Each scene shows the same named points in several views. A view is turned or mirrored, shifted and resized as a whole, has a little noise and may leave points out.

Scene 1
View 1
q_688: [ -4  23 -19 -16   4  12 -17 -37 -29  27 -12 -16   1 -42  16 -13   0  14
 -26   5  24  -3 -11 -13  13  18  -5   6  15  -2  -6   5   0  -7  -7  -1
  14  16  -2  -2 -21  21  21  -3  -7 -16   8  43 -17  29]
q_337: [ 15  10 -11  -5  30  15  -2 -67 -24  45  -9 -17 -13 -41  32  -3  13  27
 -36   8  50 -19 -21 -10  37  26 -18  -3  43 -26  -4 -10  -3  -1   4  20
  25   9  18  -9 -32  27  35 -10 -19 -17  28  49 -48  25]
q_990: [-12   5   9 -33  11   6   2 -35 -13  18  -4 -11   4 -25 -13   1  -6   5
 -18   1   7   0  -1 -20  12   6  10   5  31   2  15   5 -17 -11 -23  -3
  30   2  11  -4 -41   4  19   2  10  -4   3  17 -17  23]
q_894: [ 28  18   3  21  10  24  -5 -57 -18  43  -3  -8 -34 -21  37 -10  18  20
 -53   3  57 -10 -27 -11  25  27 -19  -2  45 -26   8   3 -11  -6   6  15
  23  10   9  10 -36  24  26 -14 -14 -27  28  41 -74  18]
q_301: [ -3  21  -2 -19 -23  14 -13 -10   0   5 -12  -9  -1 -18 -11 -16 -14   0
 -22  -2  25  11  -9 -14 -10   4   0  -2  18  11  11  19 -10 -22 -29 -28
  10  18 -14   8 -24  11  15  -6   8 -24  -8  13 -27  24]
q_44: [ 15  11 -11  -7  28   6   8 -55 -44  42 -22 -16  -9 -39  36   5  -6  24
 -54  19  23  -9   0   5  39  39  -2  18  39 -20   2   2  -3   7  15  41
  41  -9  13  11 -30  31  18  -7 -14 -14  27  53 -29  16]
q_791: [ -1  13   7 -18  -1  13  -5 -25  -7  16  -6  -8 -10 -18  -7  -8  -6   2
 -25  -4  22   5 -11 -21   3   5   3   2  30   1  18  10 -15 -18 -24 -14
  23  12   1   2 -36   5  14  -1   8 -15   2  11 -36  22]
q_378: [-12  17 -22 -38  -5   8 -15 -26 -13  11 -18 -19  21 -40  -7 -13 -11   7
  -6   0  23   4 -12 -18   0   6  -5  -5  17   6  -7   8  -1 -12 -30 -25
  10  23  -4 -15 -20  14  27  -2   2 -16  -4  28  -1  25]
q_900: [-15  -1   6 -51  -4  -2   2 -14   9   1  -8  -9  19 -14 -44   5 -25  -5
   0  -2   4   8   3 -23  -7  -3  14  -2  32  18  23  11 -18 -20 -44 -24
  30   3  12  -8 -43  -3  21   0  16  -6 -14  -2  -7  22]
q_78: [  7  26 -36 -17 -17   9 -21 -16 -25  12 -38 -19  14 -43  22 -18 -20  17
 -28  16  34   8  -3   9  -5  28  -9   4  10   6 -10  21  11 -12  -5  -3
   8  20 -23  10  -3  36  18 -15 -16 -34   2  48 -12  19]
q_810: [ -9  14 -17 -35   1   4 -11 -30 -21  16 -20 -18  16 -41  -4 -11 -13  12
 -13   6  16   2  -4 -13   5  15   2   5  18   1  -3   8  -3  -9 -20  -8
  20  12  -1  -5 -23  18  22  -3  -1 -11   0  30   0  26]
q_724: [-28  22  -6 -37  -9  10 -24 -25 -12  11  -3 -14   7 -39 -17 -22  -4  -1
  -3 -12   5   3 -10 -31  -6  -6   5  -2  10   8  -2   7  -8 -15 -30 -32
  10  24  -3 -14 -25  -1  19  10  14  -4  -7  22  -2  36]
q_731: [ 17  27   4   8  -5  17  -7 -26 -24  24 -14  -8 -23 -16  23 -12  -4  11
 -51   5  23   8  -4   1   8  27  -2  10  23  -1  16  16 -12 -11   0  12
  26   6 -10  27 -26  23   3  -8  -3 -29  12  33 -51  12]
q_552: [ -4  15  20 -15  -3  19  -8 -29   4  17  14  -4 -16 -12 -15  -8  10  -4
 -21 -12  23   5 -18 -30   2  -8   2  -8  27  -2  23   6 -18 -17 -31 -30
  15  15  10  -3 -46  -6  19   0  16 -11   2   4 -41  29]
q_844: [-11  37 -20 -22 -34  14 -35  -1 -23  -1 -21 -11   7 -35  -1 -27 -17   4
 -21  -2  15  18   0  -6 -23   6   3   1  -3  18  -4  25   3 -18 -20 -30
  -2  28 -31  11  -4  19   6  -2   5 -24  -8  29  -6  25]
q_143: [ 19  30 -21   2 -37  26 -32  -9   6   5 -21  -8   0 -23  10 -28   0   9
 -22   1  61  12 -30  -8 -19   9 -20 -15  10   7  -7  19   5 -28 -25 -43
 -14  39 -25   3  -8  24  27 -23  -8 -42  -7  26 -44  22]
q_852: [ 11  30 -20   1 -10  15 -14 -22 -33  19 -30 -16  -7 -37  31 -15 -13  17
 -48  11  28   8   2   9   5  34  -3  13  14   2  -1  17   2  -6   4  14
  22  13 -20  24 -11  36   8 -11 -11 -33  10  47 -33  15]
q_955: [-10  36 -10 -19 -27  14 -27  -9 -28   4 -13 -12  -4 -35   3 -25 -10   2
 -24  -5   5  13  -4 -10 -12   8   3   7  -4  13  -1  25  -1 -15 -15 -18
   6  25 -29  14 -10  14   6   0   7 -18  -4  32  -9  29]
q_126: [  6  16  -6 -11 -18  13 -13 -18   2   8 -14  -8  -3 -21  -2 -13  -7   5
 -22   1  39  13 -17 -13 -13  10  -7  -6  25   7   7  16  -6 -22 -29 -26
   8  20  -9   5 -23  15  20 -16   1 -29  -4  15 -37  22]
q_60: [  7  13 -29 -22  15   5  -6 -42 -32  28 -31 -20  10 -47  27  -4 -13  26
 -34  19  31  -5  -5   3  22  31  -6  10  25  -8  -6   0   6  -2   0  21
  27   9   3  -1 -17  34  28 -11 -18 -23  14  53 -16  17]
View 2
q_810: [-12  -3   3  -5   2  17   2   2   1   8  11   1  10   8 -12  14  -8 -15
   1  13  -5   5  -2   5  -8 -15   4  -6   7  -8  -4  -7  -4   8   1   1
   6  -2   8   5  -7   9  -1  11 -11   0  -3  -9   7  -9]
q_78: [-28  -6   1 -10   5  16   4  10  11   0 -11  16  -3  33  -8  16  -6 -18
   0   2 -16   6  -1  -9 -10 -12   1  -8   6  -8 -17 -22   9   4  -8 -13
   7  11   1  -4  -8   8  -5   8 -18   2  -2  -9  10   1]
q_143: [-27   8  35  -1  -7  13   0  29   4   0  -1  21  17  26  -9   1   3   0
   1   9 -11  27 -14   1 -22 -19   1   2   0 -10 -10 -38   5   2   5 -14
  14  30  10 -16 -17   0  -8 -11 -18  16   1   0  11   7]
q_552: [ -3  14  37  -3 -10  12   0   7  -1   7  23  -9  29 -12   1  -3  -4  -4
   0   7  -3  29  -4  21  -9 -13  15  -4  -1 -11   5 -11 -10   0  17   6
  21  -1   4   6  -7   4  -1 -21   1   9   4   8  15  -2]
q_378: [-13  -2  11  -2   1  19   0   7  -1   7  16   5  16   9 -18  10  -4  -9
   3  21  -5   6  -4   4 -13 -19   3  -2   7  -6  -4 -12  -5   6   3   1
   8   6  11   4 -14   6  -3  11  -9   5  -6  -9   9 -12]
q_852: [-23  -2   2 -18   3  13  -2   6  15  -2 -20   5  -9  27   5  17  -7 -24
   0 -12 -19  14   4  -7  -7  -5   7 -11   4 -16 -15 -21  12   0 -12 -10
  15   2  -5   1  -3  10  -5  -4 -12   0   5  -2  11   7]
q_60: [-14 -12 -14 -17   5  23  -3   4  14   6  -7  -8  -5  18   4  23  -6 -30
  -6   0 -13  10   4  -6  -9  -2  11 -10  13 -14   3 -18  -5  -3 -12  -6
   7  -1  -5   8  -3   7  -7  14 -20   1  -5 -13  14   4]
q_955: [-16  14  27  -3  -5   9   3   9  -5  -1   3  20  10  12 -13  -4  -5  -6
   4  -1  -8  11   4   4  -4 -20   0  -5  -8  -9 -27 -13  16  10  -1  -4
  18   0  11  -1 -10  12   3 -12   5  -5   9   2   4 -12]
q_301: [-20   8  31  -4  -7   7   8  10   4   2  12   6  20  10  -7   5  -6  -2
   4  11  -6  19  -8  14  -7 -19   5  -5  -1  -7 -12 -16  -2   6   7   2
  15   8  10  -6  -8   6  -3  -8  -3   7   2   8  11  -1]
q_900: [-13   3  25  -1   2   5  18  -5   2   9  29  -8  30  -9 -11  12 -11  -1
  14  28   4  14  -5  30   1 -24  11 -12   5   0  -8  11 -18  10  18  21
  12  -7  11  -1   0   9  -2  10   1   8  -4  14  11 -10]
q_894: [ -4   3  13 -21  -6  27 -18  13  18   5  -5 -17   3   6  30   8  -2 -27
 -11 -17 -18  36   0  -2 -15   8  24  -4   4 -26  23 -34  -8 -18  -7  -9
  20   3 -15  12  -1   1  -8 -26 -13  13   6  -5  21  21]
q_844: [-25  10  21   0  -1   8   7  12  -5  -1   2  24   7  22 -20   4  -5  -4
   4   7  -6   4  -2   0  -9 -26  -4  -4  -3  -6 -28 -17  16  13   0  -7
  13   9  11  -7 -13  12   0  -3  -5   0   2  -1   3 -14]
q_791: [-10   6  25  -9  -3  11   0   4   3   6  13  -8  20  -3   3   7  -6  -8
   2   7  -5  24  -2  17  -7 -12  16  -7   0 -13  -2  -7  -6   0   9   6
  21  -3   1   2  -3   6  -3 -11  -2   7   5   7  14   1]
q_731: [-13   8  14 -22   0   9   0   4  15  -2 -12  -4   0  12  17  12  -6 -21
  -1 -16 -16  26   3   6  -2  -2  15 -10   0 -18  -8 -17   5  -1  -5  -3
  22  -5  -9   4   4   7  -3 -21  -6   3  11   7  13  13]
q_990: [ -4   1   8 -10   0  13   2  -4   3   9  21 -16  16  -9  -1   9 -10 -15
   5  11  -3  13   2  16  -3 -11  14  -9   5  -9   3   4 -12   2   8  13
  14 -13   2  11  -2  10  -1   3   0   1   1   4  10  -7]
View 3
q_724: [  3  -9  17  -2   8  -9  -7   6   7  -2  -7 -10   1   2  15  28 -11  -8
  -3 -13 -10  12   8  12  -4   0 -18   9   5   8   9  -3   4   6  -4  31
   1  -9  10  -3  12 -18  22  26 -13  10   8 -10   7  -8]
q_688: [ 10   2   9   5   6   0  -8  -3   1   4  -7  -2 -12  13  15   9   2   7
   0  -4 -17  16  -2   5  -9  -4 -12  12  16   6   7  -3  -1   2   5   3
  -7   0  25 -10  -2  -8   2  15 -15  -2   5   4   5  -7]
q_78: [  1   1   4   9  18  11 -11   3   7  23  -3  -5 -16  13  21   5   3  21
  -9  -2 -11  18  -8  -5  -5  -5 -27   4   2  -2   3  -5   4   1  -9  -3
  -1  -4  34 -15  -6   1  18   2 -14   0  26  -9 -12  -6]
q_894: [ 23  26  11  -3 -13  -2 -15 -12 -23 -21 -17   8 -21  25   2 -14   1  11
   8   1 -22  12  -7   7 -11 -17 -19  12  34   7  -6 -17 -14 -13  19 -19
  -3  -1  27  -2  -3   7 -38  12 -14 -18   2  18  11   3]
q_900: [ -9  -7  26  -4  -6 -21 -10  15 -11 -13 -18 -11  -2  -6   4  28 -18 -15
  -7 -28  15  21   4  24   1  -8 -14   9  15  -8  14 -19   8   4  -8  17
  -7 -20  -2 -14  17 -30  30  31  -9  11   9  -9   1  -4]
q_731: [ 13  31  -1   6  -7  -1  -5   1 -24   0 -13  10 -26  12  -3   4  -8   4
  -4   2 -11  12  -5  14 -12 -11 -10  12   3  -1  -2 -12  -7  -2  14 -19
   2 -10  15  -8   2   4 -10  14 -13  -3  13   6   3  -6]
q_990: [  0   0  19  -1  -7 -13  -9   3 -11 -14 -16  -4  -5   2   2  22  -7 -10
  -1 -17  -2  18   5  20  -6  -5  -3  17  21   1  12 -12   1   5   6   7
 -12  -8   8  -9   8 -22   9  27 -12   3  -1   1  10  -7]
q_301: [  5   9  12  -2   0  -5 -12   9  -9  -4 -12  -3 -11   7   8  17 -15  -2
  -6  -9  -6  11  -1  11  -2 -13 -27   3   3   1   2 -18   2  -2  -6  10
   6 -20   9  -4  13 -10  17  17  -7   6  21 -11  -4  -4]
q_552: [ 13   7  22 -10  -9 -18 -13   5 -14 -26 -17  -5  -1   9   5  17 -20 -12
   4 -15 -11  10   5  18  -2 -14 -26   9  19   9   2 -21  -5  -4   3  20
   4 -18   2   3  18 -13   4  29 -10   4   6  -3  10   0]
q_337: [ 17   7  16   2  -4   0 -17 -15  -8 -18 -16   4 -15  23  10 -10  13  14
  11  -6 -20  18   0   3  -9 -11 -10  16  42   8   2 -13  -7  -4  18 -13
 -16   8  36  -7 -11  -6 -28  12 -17 -19  -2  23  15   0]
q_44: [  9  16   5  14  -5   0  -4 -14 -18   1 -13   8 -23  11   0  -5  17  11
   0  -1  -9  22  -4   9 -18  -5   9  21  28  -5   9  -4  -5   3  20 -33
 -23  10  33 -21 -15  -7 -24  16 -17 -13  -2  25  13  -6]
q_126: [  8   8  13  -4  -2  -5 -16   9  -9  -5 -14  -5 -12  12   9   9 -14   6
  -2 -13  -6  13  -5   5  -2 -13 -31   0  10  -1   0 -16   1  -4  -5   5
   7 -18  13  -5  11  -2  12  16 -11   0  20  -6  -7   0]
q_955: [  5  10  -1   6   9   2  -1   8   1  15  -4  -5 -12   8  12  21 -13   0
  -9   2 -15  10  -2   7  -8  -3 -18   9 -10   4   4   0   2   7   1  14
   8 -11  10  -8   9  -3  19  18 -12  12  19 -11  -5 -11]
q_791: [  8   9  18  -4  -7 -13 -11   5 -15 -12 -16  -4  -9   6   1  16 -14 -10
  -5 -13  -6  14   1  16  -5 -11 -18   8  13   1   4 -16  -2  -1   5   7
   0 -15   5  -4  13 -13   7  24 -11   2   9   0   5  -3]
q_844: [  3   8   2   6  16   4  -4  10   4  19  -4  -5 -14   8  15  23 -16   5
 -10   1 -15  10  -3   3  -5  -1 -24   2 -13   4   5  -1   3   5  -6  16
   9 -15  14  -8   8  -1  26  12 -12  12  26 -16 -10  -9]
q_378: [  2  -9  17   3   9  -2 -11   4   9   2  -9  -9  -3   7  17  18  -2   4
  -4 -15  -8  20   2   5  -3  -1 -21   6  11   0   9  -5   7   4  -8  17
  -7  -6  22 -10   5 -15  21  18 -13   5  14  -5   0  -7]
View 4
q_852: [  4   0 -12   0  11  11  -4   5   0   8  -2 -12 -14   2  -1  -3   0   2
   9   4   1  -8  -3   3  14 -19   6   6  -3   3   8 -16  22  24  10  -7
  -1   0  -1  -9  12  15  -5   4 -20  14  -6  -5   2 -16]
q_955: [  3   8   3   3   4   1  -2  11  -3   9  -3 -24  -6  -7   0   5  -3   8
   7   1 -13  -5  -7  -6  18 -12   4  -2 -12   0   9  -6  12   4  13  -4
   6  -4   8  -3   2 -13  -8   1 -16  12 -10   0  -1   6]
q_301: [  5  10   3  -3   8  -4   1   4   2  18  -5 -20  -4  -1  -2   2   3   6
  17   0 -19  -9  -4  -1   9  -9   2   9  -3  -2  12 -12   4   0  -2   7
   4  -2  -1  -1  -2 -14  -3   2 -13  19   2   3   9   2]
q_810: [ -6   6   3   2  -2  10   0   1 -12   3   1  -8  -2   8   7  -4  -8   4
  -6  -1 -14   6   3 -12  12 -14  10  -3  -6  -6  15  -6   1  11   5  -1
  -2   4   1  -6   5 -10   5   1 -19  10   2   8   6   3]
q_791: [  4   9   3  -4   3   5   2  -2   9  10  -1 -10  -3   9   0  -3  -4   1
  12  -6 -17   8   3  -2   5  -7  -2  -2  -3  -1   9 -17  -5  -4   0  10
  -5  -1  -2   5  -2 -11   6  -3 -12  17   8   2  15  -6]
q_900: [ -1  15  15  -4  -2   2   8  -2 -10  14   3 -11   4   9   7   0   0   5
   1 -12 -35   5  10 -16   4  -6   5   2  -2 -14  18  -8 -22  -7  -8  15
  -2   3  -3   5 -10 -27   7  -2 -10  21  14  18  10   6]
q_688: [ -3   3  -5   2  -1  13  -4   3  -3   1   0  -6  -7   6   4  -7 -14   1
  -3   1  -3   7  -1  -5  13 -15   6  -8  -6   0   7 -13  12  12  12  -2
  -3   1   1  -5   9   1   5   0 -19   8  -2  -4   8  -5]
q_894: [  2   1 -20  -3   8  14 -11  -5  23   6  -4   9 -16  15  -4 -19 -16  -8
  17   1  11  11  -2  17  -2 -10  -4   0   3  15   2 -31  13  10   2   8
 -12  -2 -10   2  10  22  12  -4 -16  11   8 -18  22 -28]
q_60: [ -7  -1 -14   0   0  21  -3  -3 -10  -1   3   0 -10  13   6 -11 -10   0
  -5   2  -1   3   5  -4  11 -19  11  -2   2  -1  12 -13  14  30   8  -5
  -8   7  -3 -10  16  14   7   3 -26  10   3  -2   6 -15]
q_990: [  1   9   4  -5   2  10   4  -1  -1   7   9  -7  -2  15   6  -1  -4   0
  -2 -14 -18  14  12 -12   7 -10   0  -8  -4  -6  12 -15 -14   1   0  11
  -6   1  -1   6   0  -7   9  -3 -12  17  10   8  11  -7]
q_844: [ -2   8   4   5   4  -3  -2  10  -8  10  -9 -25  -3 -11  -1   3  -1   8
   8   8 -15 -10 -11  -4  19 -11   8   4 -12  -3  11  -4  16   5  12  -7
   8  -1   7  -7   2 -18  -9   3 -14  10 -11   3   1  13]
q_724: [ -4  11  12   3  -6   5   0   4  -8   5   1 -14   1   3   6   0 -12   4
  -5  -4 -19  11  -3 -13  15  -7   7 -12 -12  -5  10  -4  -3  -6   8   2
   3  -2   5   1  -2 -25   3  -3 -12   7   0   6   9  12]
q_731: [  8   2 -10  -5  13   6  -2   2  13  13  -2  -9 -14   7  -6  -1   2   0
  18  -3  -1  -3   1   6   9 -14  -6   3   1   6   8 -23  12  14   4   2
  -2  -5  -2   1   7  14   0   1 -13  19   3  -8   7 -21]
q_143: [ -6   3  -4   6   1  -6  -8   2   5   9 -21 -11  -4  -9  -5 -12 -13   7
  20  22  -8 -15 -21  12   4  -8   9  15  -2   4   8 -11  25  -4   1   2
   4   1  -4 -10   0 -22   1   4 -18   4  -3  -7  17   8]
q_378: [ -8   7   5   2  -4   7  -1   1 -11   1  -3  -9   0   4   6  -6 -13   5
  -2   3 -18   4  -3 -10  10 -11  12  -2  -7  -8  15  -4   3   4   6   3
   0   3   0  -6   1 -18   7   0 -19   5   3   8   9   9]
q_44: [  3  -2 -20  -4   9  26  -2  -4   2   1  12   6 -16  21   4  -8  -5  -7
  -4  -8   7  10  14  -1   7 -20   0  -6   2   5   8 -23   9  33   9   0
 -14   3  -5  -2  19  33   9   1 -21  17   8  -6   4 -33]
q_126: [ -3   8  -1   0   2  -1  -2  -1   2  11 -10  -9  -2   0  -2  -7  -8   4
  16   7 -15  -4  -6   4   2  -9   6   9   0   0  12 -14   7  -1  -1   8
   0   0  -6  -5  -3 -19   3   3 -15  12   5   1  15   2]
q_337: [ -7  -3 -15  -1   3  23  -9  -7   9  -5   2  15 -13  22   3 -20 -21  -8
  -1   2   9  18   3   7   0 -14   4  -8   0   9   5 -24  12  16   4   5
 -17   1  -9  -1  14  20  18  -4 -21   6  11 -13  21 -24]

In a view up to two points have been moved. Name them for each view, in the order of its rows, or write none.
view 1: none
view 2: q_955
view 3: q_78
view 4: q_301
